Each row is a point on a landscape with many peaks, with its height.
A climber steps from a point to the highest of its 2 nearest points, and stops where none of them is higher. Distance is the straight distance between rows; heights are no part of it.
J_39 h=1.59: [-37   1  31 -16  -1   9  -6  14   3  -2 -17 -12   7   2   7  13   2  -5
   1   0  18  -2 -54 -27  15]
J_81 h=6.21: [ 23 -22  12  21   9  -9   0   0   8   7 -21 -12  10 -10  26  -3  25 -23
  10  -7  -7 -21   7 -16 -19]
J_464 h=2.51: [ 13  -8 -22  -2 -20   4 -10  -3  19  -5   3  -2 -10 -13   7  27 -16 -10
  23  -4  -4   7  28  -6  -9]
J_148 h=5.13: [ -5  23 -34   0  24  -1 -26  13  -1 -14  18  -4   5 -35   8   1  14   0
 -12  -8  -3  28  19   8  10]
J_8 h=2.85: [ -8 -24   7   7 -16   2   2  -7  -3   9  -4 -30 -20  11  21   5   0   9
   5   8  17 -11   9  12  15]
J_997 h=0.62: [  7   4  -5 -20  24  24  12  -2   0  -7 -34  -3   0   0 -16   5 -11   0
  -5   4   5  15   8  32 -17]
J_540 h=4.07: [-24 -18   6   3 -16  24   4  17  -7  -2  -2  16  -1  35   3 -23 -17  21
 -12   0  27  15 -16   6 -17]
J_856 h=3.80: [ 29  18  -1  13 -29 -18   5 -11 -24 -16  16   7   5   3   7  21  32 -18
   2 -10 -23   4   3  -9  22]
J_797 h=6.19: [ 14  11 -39  14  13 -33 -29  -2 -12 -19   7 -10 -14 -21   6   5  10   8
  13 -18 -41  31  -6  -7  15]
J_792 h=0.68: [  0  -2  -5  -8  16  25  27   7  16  -8 -22  -7   5 -13   3   7   1   1
 -27  10  15  -9  10  15 -25]
J_823 h=2.73: [ -3 -34  14   1 -32   8 -11   2   9  -2  15 -28 -12  22  17 -13  10   9
  -5   2   7  -1   0  -2   3]
J_470 h=4.15: [  3   6  -7   4 -37   6  19  30 -34  -6  -9   2  25   8   2   3  30 -14
  -1  -2  -1 -21 -21 -14  20]
J_366 h=1.09: [-32   4   8  -4   6   8   8  43  17  13 -12  -6  38  12 -18 -11  -4  19
 -18   6  24 -17 -10 -24  -7]
J_126 h=2.67: [-29  11 -16 -15   1  35  -2 -15  -9 -12  -1   7 -15   0  10  -2  11  -3
 -10  -2   9   8  -8   6  16]
J_48 h=7.51: [  0  -6 -25  -3  -4 -14   8  15  -2  -2  -7  -7   2 -23  24   5   1 -23
  26   3  19 -11   5   7 -12]
J_516 h=6.38: [  4  11   7 -18 -12  -9   4   7  14  17  23  -1  12   6 -21 -18 -31  22
  -8  11  21   2   6  -1 -13]
J_598 h=6.53: [ 30  -5  -8 -21  -9 -26  20  -1   2 -10   1  -1 -14 -32  -1  19 -13 -15
  15   3  -9   0 -27 -13   0]
J_254 h=8.30: [ 18  -6 -24 -13  24 -17  10 -10   5  -4  -4   1 -11 -36  21   7  -4 -37
  18  -3  15 -12  -2  -1 -13]
J_700 h=4.68: [ 22   8  33   1  -2 -10   9   2 -29  -2   4   4   8 -25  -8   3  33 -31
 -28  -2 -12   6 -20  -9   9]
J_890 h=3.00: [-19  13  -9   6  -6  21 -12   9 -17  -7   3  23  -2 -25   6  29  -3   0
 -11  -1   9  29   8  -6  24]
J_485 h=6.10: [-10  23 -13  -8   3   4   9   9 -14  15   3  13  15 -15  -5 -16  -8 -15
  24   3  -1 -20  -2  20 -21]
J_152 h=6.44: [ 18 -27  13   3 -13  14  -4  -5   9   6 -13 -17  12  -3  18   8  28 -22
 -14 -12  -3 -26   9 -22   8]
J_561 h=7.83: [-20   9 -10  10 -26   1  -4  23 -13 -11  19   0  16  -5  15 -14  27  -8
   8   6   7   3   1   4  13]
J_306 h=9.00: [ 11  -6  21  -7  14 -23  -6 -32   6  24   5 -35 -19   1   6  -6  -1  12
  10   6   3  -5  10   1  15]
J_469 h=7.05: [  3 -13  -2 -17  11 -10  15   0  10 -13   6 -10  -2   4  21 -20  18 -13
   1  -3 -12 -21 -17  24  -7]
J_692 h=3.96: [  5 -15  10  -5 -21  22  12  12  -9  19  -4  -6  -4   8  -9   4 -20  13
  -6   3 -10 -29  -7   4  -6]
J_870 h=3.97: [ 21 -12  12   6 -21   1  -5   2 -26  13  -1  19   1  -8   2   5  -3 -15
  20  -5 -17 -12 -20  -7   1]
J_353 h=7.41: [  3 -22  -6 -23  -1  -9  -7  -9  21  -7   5 -24  -6  16  16 -17  16  -9
  23   0  -1 -11  -1  13   4]
J_145 h=8.18: [ -3  28 -12   1  -7 -32  14  -3   9  -4  14 -10  -4 -24  -1  13   5   0
  25  12 -15 -12   9   1   6]
J_806 h=4.78: [ 20  12   8  20   3   1 -28  -7   7 -16   3  11  14  -6  -2  -5  34 -17
  10  -7 -30  33  16  -9  -7]
J_183 h=1.62: [ 19 -17  11  18  20   4  11  -8  -4   6 -10  25 -17  -1   6  -8 -17   3
  -2   2  -8  -5 -13   9 -36]
J_702 h=6.75: [  3 -17   3  -3   1  36   8   5   8  12 -21  -7  17  16  13   5  13 -11
 -17 -11  -6 -43   3 -13  -1]
J_65 h=6.24: [ 15  -8  19   6   1 -32   9 -12   7  18   6  18  -6  30 -14 -18 -42  22
  13  -1   3   1 -13  -5 -11]
J_351 h=5.00: [ -6  30 -10  -5   9  19 -29   0   8   4  15  -5  19 -20  12   3  16  -3
   3   0  -6  18  36   2  16]
J_86 h=7.39: [ -4   8  19  23  -6 -29   7 -10 -12  23  22 -16 -18 -18   8 -15 -18  14
  26  10 -20   3 -18 -22  -7]
J_883 h=5.27: [  0 -18 -12 -19  -6  14  13  26   3   6   6   6  11  -9   6   1 -11 -16
 -13  -9   8 -30 -31 -16  -5]
J_421 h=1.43: [-29 -13  24  -5  -6  27  -7  24   5  14 -15 -14  10  13  14  -2  -8  15
  -7 -11  21  -7 -44 -34  -7]
J_164 h=1.00: [-29   6  12 -12  11   2  29  26  22  -4  -4  -9  26  28 -10 -11 -11  24
 -27   5  14 -11 -26   0  -6]
J_442 h=7.93: [ -1   2  22 -20  -4  19  -9   0   2   1 -23 -20  18   6 -16   3  13  -5
  11  13  -2  11  10  10  19]
J_181 h=3.05: [ 14 -18  -6   8   6   7 -11  -8  -8  -7   3 -11 -33 -22  14   8   3   6
 -12  -1   6  19  12   6   6]
J_372 h=2.22: [ -4  33  -3  -1   4  -9 -11 -23  12  10   3  -5  14  -6  -3  -8   2  -1
  46   4 -25  -2  19 -10   1]
J_600 h=2.11: [ -1  -5   9   3  -6  -3  19  -1 -26   4 -12 -28  -7 -18  30  -1  26 -16
   0   6   8 -19 -10  13  20]
J_255 h=3.38: [-18   1 -15  15  14   8 -21 -10 -11 -23   3  -4 -18   0  -9   5  33   3
 -33  -6  -3  13   4  -2  29]
J_880 h=8.35: [ -3   7  14  27 -23  12  -9   6 -12  -6  -4  -8  11  19  -5  -2  38 -13
  -4  -1 -16   4  23  12  -3]
J_640 h=2.40: [  3 -24 -11 -10  -4 -10 -14   4  26   6   1   5   8   0   0   8 -18 -12
  27  -1  12  -7  17 -12 -21]
J_904 h=8.70: [-21  20  14  14 -18  23 -16   1 -17 -11   7 -17   2  16   0  -4  46 -17
 -18 -11  -8  31  10   4  19]
J_111 h=3.98: [ 26   8  -6  12 -20  -9  26  24 -24  -5 -11   4   5 -24  -2  -7   6   1
  20   2 -24  -8 -25   4 -23]
J_429 h=1.77: [  0   3  20   4  16 -15  11  -7  -9  30 -11  21  13   3 -18   6 -31  13
   0   8  16 -13   9  -2  -2]
J_855 h=1.41: [ 17 -17  23  26  -5  -4 -27 -15 -15  11  -2   9  -8   4   2   1   3 -12
  27  -7 -15  26   7 -13  -8]
J_886 h=6.50: [ 11  22 -33   8  -3  -2  -8  -2 -15  -4  31  15 -22 -32  11   5 -14  -6
   8  -9  -6  23   3  11 -15]
J_905 h=7.26: [-15  32  -9 -19  -5  12   7  -6  -1  -3   2  -8  -1 -11 -14   9   2   4
   2  17  -2   2  14  18  11]
J_802 h=8.14: [-35  24   3   4  -9   8 -23   8  -2 -14  18 -13   9   0   6  -9  37  -3
 -10   2   5  24   1 -10  30]
J_925 h=6.20: [ 20  15   4  -7  22 -44  10 -10  19   0  -1   7   3  14 -23 -29 -28  23
  -8  -7  21  12  -1   5   4]
J_160 h=5.51: [-18  14 -41 -10  10  -5   6  13  -3 -30  -6  23   2 -10 -14  13  11 -23
   8   5   7   5   2  14   8]
J_591 h=2.89: [ 29   0 -22  18  13   1 -15 -13 -18 -13   1  10 -28 -30  17  21   9  -1
  -8 -17 -21  29   7   5   7]
J_983 h=6.45: [ 16   2 -15  26   1 -18 -15 -20   1 -16   4  -6 -24   0   1   5  13  10
  16  -5 -33  19  11  -1   5]
J_952 h=3.45: [-17  13   5 -26  17  17  18 -11  -8   6  19  20  -1  -2  -5 -14 -10  -6
 -23   4   7 -14 -20  18  -7]
J_710 h=6.23: [ 14  11  -5   9  30 -46  -2 -11   6   6  -9   1 -15  -2 -27  -4 -33  35
  -8  -1  18  24   6  -3   4]
J_151 h=5.36: [ 13 -13  26 -12  21   3  23  18   4  26   9  -9  14   0  -5  -3 -19  18
 -33  -6  -4 -25 -25  -5  -4]
J_826 h=2.02: [ -7 -35   4  -7  20   1  -5  13  11   0 -30  17   9   3 -14  20 -18  -8
   3  10  26  10  11   1  -7]
J_150 h=3.18: [ -4  21 -12  13 -16   1  -3  13 -28   3  10  33  15 -27  11  37  -9 -11
  14   0  -5  11  17   3  28]
J_324 h=7.81: [  7  23   7  34 -15   3 -14  -7 -17   5   4  15   5   4   8  29  17  -9
   5  -5 -31  11  30   3  16]
J_923 h=7.86: [ -3 -14  -5  -6  12 -19 -19 -11   8 -15   8 -20 -19  13   5 -15  34  -7
  -2   0  -6   2   1  13  21]
J_773 h=3.36: [  0 -18  19  -6  -3  -5 -17  -9   2   7   6   2  -6   2 -12  13  -6  -3
   2   7   3   4   3  -6  23]
J_631 h=8.26: [  3  -6  25  20   0 -36  -7 -20  -6  25  18 -12 -22  -1   4   3  -5  15
  12   8  -2  -3   3 -11  10]
J_939 h=6.60: [ 31  19  18  -6   2 -22  -2 -16  17   4 -16  -2   3  13 -27 -22 -33  28
   8  -8  11  31  13  -3   6]
J_977 h=1.89: [ 16 -30  25   8  21 -16 -14   5  -2   2 -27  19  -2  16 -25  14 -12   0
   6   7   5  29   4   2  -6]
J_256 h=1.80: [ 15 -29  30  10  20 -28  -6  -8   7   9 -24   7  -4  33 -11  -4 -17  -1
  27  -5 -14  16 -17  -4 -10]
J_796 h=4.20: [  5  -7   7  -9 -11   7  12  14  -2 -20  11  20  -8  -8 -21   2   4  -2
 -28   7 -14  -2 -28   5  -4]
J_873 h=6.17: [ 13  19 -38   2   0 -18 -15   4 -22 -11  31  27  -9 -32  18  14  -6  -4
   1 -13  -3  25  -2  -2  21]
J_783 h=0.81: [-22  -6 -10  -5   9  11  34  21  28 -17   0 -12   6   1  12  -1  13   4
 -38   3   5 -38 -18  -1 -17]
J_354 h=3.65: [ -9   0  22  -4  12   9   6  -7 -30  10  12  17   0   7   2 -25   9 -10
 -12   0  -8 -17 -22  26  -1]
J_411 h=0.74: [ -1 -20  -5   9   2  10  17  17  17  -7  -5  -3   4   3  10  -6  13   6
 -25   6   9 -22   3   8 -28]
J_468 h=8.25: [ -2  15  15   4 -11  -9  -8   7  -8   7   2 -23  13  -4  -8  -6  16  -2
  23  10 -13  10  11  15   9]
J_910 h=6.22: [ 13  10 -20  -2  34 -15  -7 -22  -2   1 -38   1  -2  14 -24 -15 -20  16
  19  -9  -2  26   8  14 -10]
J_920 h=1.88: [-11  -9   6   0  16  -6   2  15  -1  19  -7  22  11 -16 -14  13 -26  -6
  -4  17  29  -3   9  -6  -8]
J_223 h=6.31: [  4  16  23  23  13 -27   6  -1  -1  20  -2 -12  20   4  -6 -12  32 -10
   2   4 -20 -32   5  -9  -6]
J_66 h=6.18: [ 17 -24  24 -10   4   8  -2  -8  13  23  -7  -7  15  20   7 -12 -19  12
 -12  -9  16 -14   7  -7  -4]
J_293 h=8.34: [ 10  -1  -8  -8  17 -12 -24 -31  -1   0  15 -26 -26 -11  10 -12  15   4
   3  -5  -9   2   6   3  26]
J_667 h=2.62: [ 12   0 -13 -16 -28  28   1   6  11   2   1 -13   3 -18   1  18 -20  -8
   8  -2   5  -2  18  -2 -24]
J_28 h=4.94: [  7   9  30  10  13   1  12  -3 -12   7 -32  14  27  29  -8 -27  -5   7
 -20  -6  28  13  10  21   8]
J_895 h=7.08: [ -7  -6 -26  -6   3 -12  21  22   3   0 -10 -10  -3  -1   3   0 -19 -23
  23   7  12 -16  -9  30 -31]
J_240 h=6.96: [ -5 -17 -19 -22  -1   4  -9  -2  25 -17  15  -6 -13  19   5 -23   2  -2
   1  -3  13   3   2  15 -11]
J_221 h=5.95: [  7  -5 -19   8  26  -6  -8 -12 -14  -7 -23   3 -18  22 -15 -10  -9  24
  -3  -4  11  17  15  29   3]
J_266 h=7.43: [ -4   8   6  22   9   2 -23  -3 -23   8   1   1  -3   3  -2  10  11   4
  -8   1  -4  22  27  11  19]
J_613 h=0.56: [-20   1  -6 -17  12  38   3 -10 -10  -2 -37  -2  -7  17  -1   4 -16   6
  -1   0  27  24   1  21   5]
J_546 h=3.59: [-18   2 -51   7   3 -12 -24   0  -4 -20  11  -6 -16  13 -20   5   6  24
 -10  -4  -6   7  17   9  17]
J_778 h=4.82: [ -4 -12 -10 -20   8  36  17  39  -1  18  -4   3  14   4 -13   4 -24  -2
 -13 -20  -4 -34 -34  -7  -2]
J_313 h=3.34: [  5  15 -15  -2   1 -10   2  -8 -10  -9   2  24  -5 -34  -7  41  -4 -13
   7   7  -6   1  10  -4  26]
J_392 h=7.63: [-21  10  21 -22  -7  22   9   2  -9  10 -12 -27  12   5   2 -11  12   1
   5  10   5 -13 -14   7  17]
J_459 h=4.49: [-25   7  -8  -5  -2  11  -1  14  19 -16   2   8  21  22 -19 -23  10  13
 -12   9  15   8  10   4 -12]
J_197 h=1.67: [ 20 -35  12   7   8  -6  19   9   0   2 -10  -6 -16   6  12   2 -17  11
   0  -3 -11 -10 -20  16 -28]
J_203 h=5.34: [ 21  -8   2  -1  29  -6  35 -10   6  -9 -19   7   1  33   7 -10 -32  19
 -16 -16  15  -3   1  36 -22]
J_404 h=3.89: [  8  16  20  16 -12  -3  11  21 -35   6   5   8   2 -20  -6 -15   7   1
   8   9 -16   3 -14  22 -12]
J_967 h=3.14: [-29   7   1 -28   8  38   8 -16   1   0  13  26  -2  19   0  -8 -26  -2
 -28  -8  17  -3 -27  -3  -6]
J_193 h=5.29: [-16  26 -57 -10   3  -2 -14  17  -4 -29   7   7   9 -18   6  17  14 -11
   3 -10  -1  23  11   4  25]
J_269 h=4.53: [-23 -22   3  -9   1   8   4 -13  22 -11 -14   6   5  30   5  11  18 -16
 -10   1   2 -28   1  -8  17]
J_732 h=6.01: [ 20 -10  13  27  10   2   2  17   3  20 -18  -8  15   1   7 -18   5   8
   8  -6  -9 -17   9 -15 -35]
J_130 h=6.16: [  0  16  15  31  18 -17  14  -2   7  27 -11 -12  20  -4   6 -23  11  10
  16   5 -14 -22  13 -20 -30]
J_290 h=4.12: [ 21 -12   4  -5  38   1   5 -31  26   2 -21   2  -3  -4  12   2  -3  -9
  -2  -7   1  -7  18  -2 -24]
J_295 h=3.83: [ 24  -8  -8 -13 -25  17  13   6  -1  24  -1 -21 -10   3   1   0 -27   1
  21  -9 -19 -32 -15  -1 -25]
J_14 h=2.74: [ 21   4 -13   0  23   4 -29 -31  -4   4   7  -1 -22 -33  16  10 -11  -3
  13 -16 -18  28  11 -17   6]
J_376 h=7.15: [ 12   9  13   2 -18  15  15   8  -8   6  -8 -14  19   3 -11  -1  34 -12
 -14  -4 -30 -38 -11  -5   8]
J_172 h=6.76: [  4  -3  -8 -16  20 -15  21   5  20   2 -10  -4   5   8  -9   3 -25  -8
   9   1  -7 -13 -10  20 -36]
J_603 h=6.46: [  9   4  23  17  21 -25  16 -16  -3   8   0   9   7   3  -3  -5  23 -21
  -7  -4 -35 -36 -19  -6  -8]
J_218 h=5.78: [  9 -13  25   2 -19 -28  -9  -4  13  12  27   9  -5  21 -26 -11 -18  18
   8   8 -17  -7 -11 -12  -4]
J_77 h=5.99: [ -5  -4 -16  -6 -27  16  18  10   2 -11   5   3   3 -19  12  12   7  -6
 -17   2   8 -18  -4 -15   3]
J_58 h=5.97: [  4  14 -54  16  14 -30 -16   0 -21 -21  19   7 -25 -24   4  13   0  11
  -1 -11 -16  11   2  12  15]
J_620 h=5.05: [ 16   7  35  -7  12   1  11  10  -7  29   4 -27  12 -21  -4 -15   3   8
 -17   6  -8 -21 -17  -1  -4]
J_828 h=3.90: [ 11   2   9   8 -19 -18  -5  -3   4 -17  17   2   0  -1  -3   7  30 -17
  -6   2 -16  -6   1 -11  14]
J_501 h=5.85: [ 11  10  12 -19   1   3  18  19   7  31  15 -10  18   3  -9 -24 -35  21
 -22  -2  17 -20  -9  -4 -20]
J_84 h=6.59: [ 10  -5  -3  23 -21  -1  15   8  -8  -4   5   3 -13 -23  12  24  -1  10
 -12  11  -4 -16  11   1  -4]
J_180 h=3.22: [ -5 -18  -8   9  18   9 -13 -23  -4 -11   0 -15 -37 -10  14  11  22   2
 -35  -5  16  10   8  -9  26]
J_779 h=2.26: [  9  15   2  10  -1   0  -8 -13   6   7 -11   8  17 -23   9  11  -1 -17
  42  -3 -27   1  19 -25  -9]
J_122 h=8.07: [ 10   9  -5  25 -40   8 -11   5 -13   0   6  -1  14  10  16  10  18  -6
  24  -7 -25  -7  24   3   4]
J_528 h=7.32: [-14  34 -24  -5 -18  18  -2  -3   8   0  26  -2  -4 -12  -4  15 -10  10
  -8   4  -3   6  29  10  -1]
J_472 h=2.97: [-17 -15  15  -8 -17  26 -22  11  -1   9  -4  -9  12   6   6   2 -10   5
   8   5  29  31   7 -12  13]
J_704 h=5.14: [ 18   1  17 -10  16  11  25  -2  -8   5 -24   3  29  35   8 -30 -23  12
  -8 -19  19  -1   1  35 -11]
J_850 h=3.70: [ -6  -6 -34  -9  -4   5 -13   4  -1 -34   3  -5 -28   6 -28  -2   9  18
 -15  -2 -13  19 -10  17  13]
J_519 h=2.18: [ -9  16   9 -13   0 -17 -13 -10   8  18  10   8  23  10 -14  -9  -9   2
  28   7  -1 -19  15  -3   6]
J_941 h=5.61: [ 20   3 -20   2  28 -12  18 -14  -7  -2 -24  15 -19  29 -16 -14 -45  14
  -7 -16  23  14   6  32 -10]
J_3 h=1.95: [-33   5   4 -15   2   5   5  13  -2   5   2   5  14 -17   2   3   1 -12
  -4  13  21  -9 -17 -14  16]
J_499 h=6.90: [  0  29  -9 -13 -18   4  -6  -6  21   8  32  -2   4   4 -19   1 -28   8
   0   5   3   0  24  -7 -18]
J_7 h=4.35: [-15 -14   1  11 -34  27  -5  18  -3  -5  16  26  -1  23 -12  -7 -12  19
 -18   6   9   3  -1  -3 -10]
J_725 h=3.57: [-46   5 -26  -8  -1  21 -16   4  -3 -23 -13  -2 -28   9  -2   5 -12  18
   0  -1  28  29 -20  -1   2]
J_107 h=1.54: [ 14 -20  12  24  19 -15  -5 -14  12   3  -6  31   1  11  -4 -11  -4  -1
   2  -1  -2   2   9 -15 -30]
J_738 h=6.97: [ 16  -3  13 -13  -6  -4  -3 -11  19   5 -10 -14   4  16 -13  -2 -12  24
   2   5  19  17  27   2  10]
J_679 h=2.41: [ 21  -1 -13   8  -7   1 -17  -2   6  -1   5   7   4 -27  31  28   1 -12
  16  -7  -1  15  23 -16   5]
J_966 h=1.47: [ 12 -17  20  31   7  -9 -29 -17  -8   3   1  26   2  29  -7 -15  11  -8
   3  -8  -5  18  16  -7 -14]
J_314 h=3.15: [-15 -15  13   0   0  19 -34 -13  -4   7   9  -1 -10   7   1   4  -3   9
 -15  -4  20  32  10 -17  27]
J_759 h=4.06: [ 17  14 -10  -1 -27   4  13  38 -23   0  -3  11  26 -12 -12  -5  17  -8
   5  -3 -16 -22 -17  -2  -2]
J_284 h=2.20: [ 14  17   7  22  -2 -15   1 -17 -21   7  -8   1   5 -14  22  -4  22 -20
  33  -6 -25   2   4 -10   2]
J_534 h=4.63: [ 26  -2 -10   8   3   3  -7   0   8 -29   4  21   2 -21   9  -2  26 -13
   2  -6 -15  17   6  -2 -21]
J_968 h=4.74: [-15   7  14   5   8   8   8  13   0   5 -15  13  32  21 -13 -21   3  11
 -15   9  25   3  15  10  -8]
J_105 h=5.66: [  3 -43  19 -22  -1  13  -3   6  12  26  12 -18   4  20  15  -7 -23   8
 -19 -14  13 -23 -16 -15   0]
J_637 h=2.79: [-14  -8   1 -10 -28  26 -10  11   3   6   3   6   6 -13   1  23 -28  -3
   9   5  15  14  13 -10   4]
J_508 h=2.21: [  0 -43  -4 -21   9  -5  -7   3  15  -2  -4   7 -13   3   4  12 -27 -16
   8  -1  19   0  -9   4  -5]
J_23 h=7.25: [-11   0 -25  -6 -19   2  -8   6   4 -13  30   2  -3  -7  11 -19   4 -10
   9   3   8  -1  -1  10 -10]
J_267 h=3.77: [  4  13  17   0  13  -3   3  -9 -21  12   4   8  -5  -1  -8 -24  -6  10
   6   6  -9   7 -12  26 -13]
J_149 h=5.09: [ 15 -43   5  -3 -21  13 -11   0  11  13  21  13  -4  15  12 -10 -13  -4
  -7 -12   2 -29  -8 -19  -8]
J_477 h=7.61: [ -6  20  -4 -18   5  10  -8 -18   0  -1  -3 -33  -4  10 -10 -14  14  22
  -4   9   3  10  20  19  22]
J_709 h=1.76: [-25 -16  32 -15   9  10 -12   3   5  -1  -9   2  12  -6  -3   6  12 -18
 -15   7  20  14 -23 -25  23]
J_216 h=6.28: [ -5  29  -7   3  11 -10  21 -10   4  14  -9   6   7  -6 -13 -12 -21  -7
  37  10 -23  -8  -4   1 -34]
J_144 h=4.23: [-23   5   2   5 -21  20  -7  18  14 -32  10   5  10  15 -10 -12  30  10
 -19   8  -3  13  -5  -3  -1]
J_50 h=2.95: [-15  -2  -9   4 -34   4  -2   6  -6  -5  10 -27 -24   3   9  16  -5  18
   8  12   4   8  11  13  19]
J_247 h=6.70: [  7  -3   9  10  26 -41  -7  -8  14  13  -2 -12 -16 -15 -16   5 -27  22
  21  12   0  22   4 -18  -2]
J_195 h=8.62: [  3  37   0  11 -15 -21  -5   8  -1  -3  14 -13  13 -17  15  20  19   2
  23   5 -25  13  19   3  23]
J_507 h=4.22: [-26  -6   5   5 -13  13  19  24 -16  -7 -21  -1  16  26   2   7  24 -17
  -5  -2  -5 -26 -32  -2  20]
J_949 h=4.03: [  6  -9   3  13 -16   2 -21   4  24 -25  13   3   7  11 -11   2  31  -2
 -15   2 -14  10  22 -10   2]
J_683 h=6.47: [  3  16  -3  -6  40 -17  15 -17   9   8 -27  12   9  11 -15 -14 -22  -5
  26  -4  -4   4   0  12 -28]
J_383 h=7.37: [ -6  14   1 -21 -10  17  23   9 -12   8 -10 -12  15  -8   3  -3   8 -11
   3   6 -11 -36 -14  12  10]
J_929 h=7.03: [  2   6  14  29   1  -6  -2  -1  -3  17  -1  -9   3 -11   5  14   0  16
  -1  12   0   1  28   1  -4]
J_398 h=3.72: [  9   4  -5   0 -28  -8   7 -12 -23 -17   3   9  -5   3   4  38  22 -20
  -5   0  -5   2   2 -12  47]
J_391 h=3.55: [  1 -10   6  -7 -10   0   4 -10  -5  -6  -4   9 -12 -11  -3  34   1 -13
  -9  10   1 -12  -1  -4  30]
J_414 h=3.33: [-38 -13 -16  -5  -7   8  -2  17  -8  -9  -8  -7 -25  -5  11  18 -15   4
   7   8  33  23 -15   2  14]
J_986 h=7.42: [ 17   2 -32  -7   8 -34  11 -12  -4 -10  -4  10 -15 -23  14  12 -10 -28
  37  -5  -1   6 -12 -11  -7]
J_503 h=6.71: [  6  -5  13  -1  31 -25  14  -6  -1  -9   5   5  -1   5   1 -20  18 -14
   6   0 -27 -20 -30  20 -11]
J_199 h=2.81: [-15   5 -35 -10   4  30 -14 -14 -10 -16   4  17 -22 -15   2  18  -5 -13
 -11  -8   9  11  13   3  20]
J_877 h=6.98: [ 14  24 -12   9  13 -20   4 -30  21  -2   2  -4 -11  22  -5 -26  -7  31
   2  -6   0   6  26   1 -17]
J_435 h=4.69: [  8 -29  10   3 -21   7 -14  -3  12   4  26  26  -6  29  -6 -15 -13  16
 -14  -2   5  -4   5 -12 -13]
J_798 h=4.34: [-43  -9  15   3  -3   8   7   3   8 -12 -25   2  13  44   5  17  25 -15
 -10  -9   3 -19 -34 -18  13]
J_211 h=3.50: [-23   8 -20  16  -3  -7 -18  -3   5 -20  21 -10 -15  21 -10  -4  25  27
 -28   6  -1  10  19   4  23]
J_889 h=4.28: [ 16 -29  -7  13  27  -9  -5 -15  22 -11 -21  -9 -17  -1  18  -1   6   1
   9   0   7   9  19   6 -24]
J_866 h=7.00: [ -2  -8  17  11 -13  20  17  -2 -13   8  -9 -11   1  26   8   4  32 -20
 -29 -15 -20 -45  -9  -4  12]
J_824 h=5.30: [-20   5 -11 -18 -11  29   5 -11  23  -9   7   6  -1   3  -8  13  -7  -4
 -19   7  17 -12   6 -17  -5]
J_544 h=0.91: [-23  -6  12 -17  12   4  27   0  20  -5   1 -11   3  14  -1   6  -4  14
 -31   8   5 -20 -19   1   5]
J_869 h=2.32: [ 11  19  -8  -3  -4   1  -5   6   5   6   3   8  25 -40  15  20  -6 -16
  21   0  -4  -3  18 -16  -7]
J_136 h=6.61: [ 12 -18  27 -10  -2   7  10  -2  27   2 -25 -27  15  29  -2  -1  -1  16
 -21  -1  19   2  14  -3   5]
J_292 h=2.10: [-29  12  -4  -7   5  -5  -9  -4  -6  11  24  19  11  -4  -9  -6  -5  -3
   7  11  16  -9   9   0  13]
J_124 h=7.29: [ 12  36 -10 -14  18   1   6 -31  13  -3   7 -17  -6   9 -14 -21  -2  28
 -22  -1   5   1  24  13   3]
J_165 h=3.82: [-42  -6 -11   2   7  18  -2   4   1 -14 -19  12 -13  39   5  -8 -10  17
  -4  -2  41  15 -15   3  -5]
J_143 h=6.72: [ 10  10 -23  13   8 -19 -21 -23  26 -10  12  -7 -18  12 -10 -13  -2  25
  13  -7 -22  19  24  -9 -11]
J_446 h=4.45: [ 15 -20 -12  -1  20  -9   1   8  16 -21 -17   6  -3 -15   1   5  14 -14
   5   4   1   7   5   9 -23]
J_858 h=3.81: [ 19  -8  10  -8 -15   9   2  -6 -11  31   5   8  -5  -3  -3  -8 -34  -3
  28  -7 -16 -12 -18  -6 -21]
J_979 h=4.09: [  2 -15  17   4 -33  16   3  13 -22   8   0  -2  -5   7   0   3   2  -8
  -4   1  -8 -14 -20   3  13]
J_225 h=4.85: [-29  -1   6  -9  -5  19  -5 -23  27  -4  -2   6  11  25  -5  10   0   7
 -15   6  20  -9  16 -25  18]
J_361 h=1.73: [ 20 -23  13  -1  31 -16   7  -2   8  -3 -20  -9 -11  22  -3 -13 -14  11
  14  -3  -2  20 -15  24 -24]
J_739 h=6.91: [  1  28 -25  -2 -25   6   1  -8  -2  -2  47   4 -27 -28   5  17 -19   6
 -10   1  -5   6   9   3  -1]
J_654 h=2.17: [ 17   5   0  20  -3 -33  15  -8 -33   1  -7 -12  -1 -15  31   6  29 -17
  23  -1  -1  -6   0   5  17]
J_703 h=5.84: [  3  15 -20 -22   5 -10  15  11  -8  -9  -2  22   8 -18 -11   6  -4 -31
  13   6   0 -14 -18  16  -9]
J_745 h=2.82: [-34   5  -7 -16 -20  36   8  -5 -10  -8   4  17 -13   4  16  -3  -9  -6
  -4  -4  17  -2 -37  -5  -2]
J_723 h=4.46: [ 27  -4  26 -10   8  -6  11  10  -5  -4  -6  20   4 -21 -20   5   9 -16
 -16   7 -29  -3 -30  -5  -4]
J_369 h=4.87: [  4  12  39   3   2  13   8  19 -21  17  -4  -7  19 -25 -15  -6  19 -12
 -27   8 -11  -8 -13  -1  -3]
J_433 h=7.40: [  4  12  -7   4   9 -39   3  -8  18   4  12 -14 -18 -37  -1  18 -18   2
  25   8  -8  13   1 -19  -3]
J_10 h=6.73: [  5  -6  13  19  -2 -24  11   6   4  24   6  -5  -9   2  -2 -23 -32  20
  23   6 -10   3 -15 -15 -34]
J_487 h=3.11: [-20  -3 -15  -9 -25  -2  -6  15 -13 -18  11 -16 -21 -15  15  11   1   0
   9   6  16  23 -13   3  34]
J_563 h=3.91: [ -5  -7 -11 -12 -11  -4  -2   8  20 -32  21   7 -25  -4 -29   3   2  10
 -29  12  -9  14 -11   3   6]
J_318 h=4.90: [  2  18  17  14   3   3 -32  -4   2   3  18  -5  23  -6  15 -13  30 -11
   1  -7  -9  17  32  -3   7]
J_388 h=1.25: [-30  -7   3   4 -14  26  -1  28   6  18  -1  -1  12   7   5  -5 -14  16
 -17  -2  32 -12 -10 -32  -8]

For each start below, name the point where the climber stops.
J_398 -> J_683
J_889 -> J_683
J_8 -> J_738
J_732 -> J_195
J_290 -> J_683
J_546 -> J_528

Call two points neighbours if one is among the 2 nearest of the other. Go from one point of each pair to the other, from neighbour to neighbour, staying as high as possible. Name the lowest point that can't be avoided.
J_904 and J_306 -> J_240
J_195 and J_904 -> J_732
J_738 and J_979 -> J_692
J_477 and J_528 -> J_905
J_738 and J_195 -> J_925
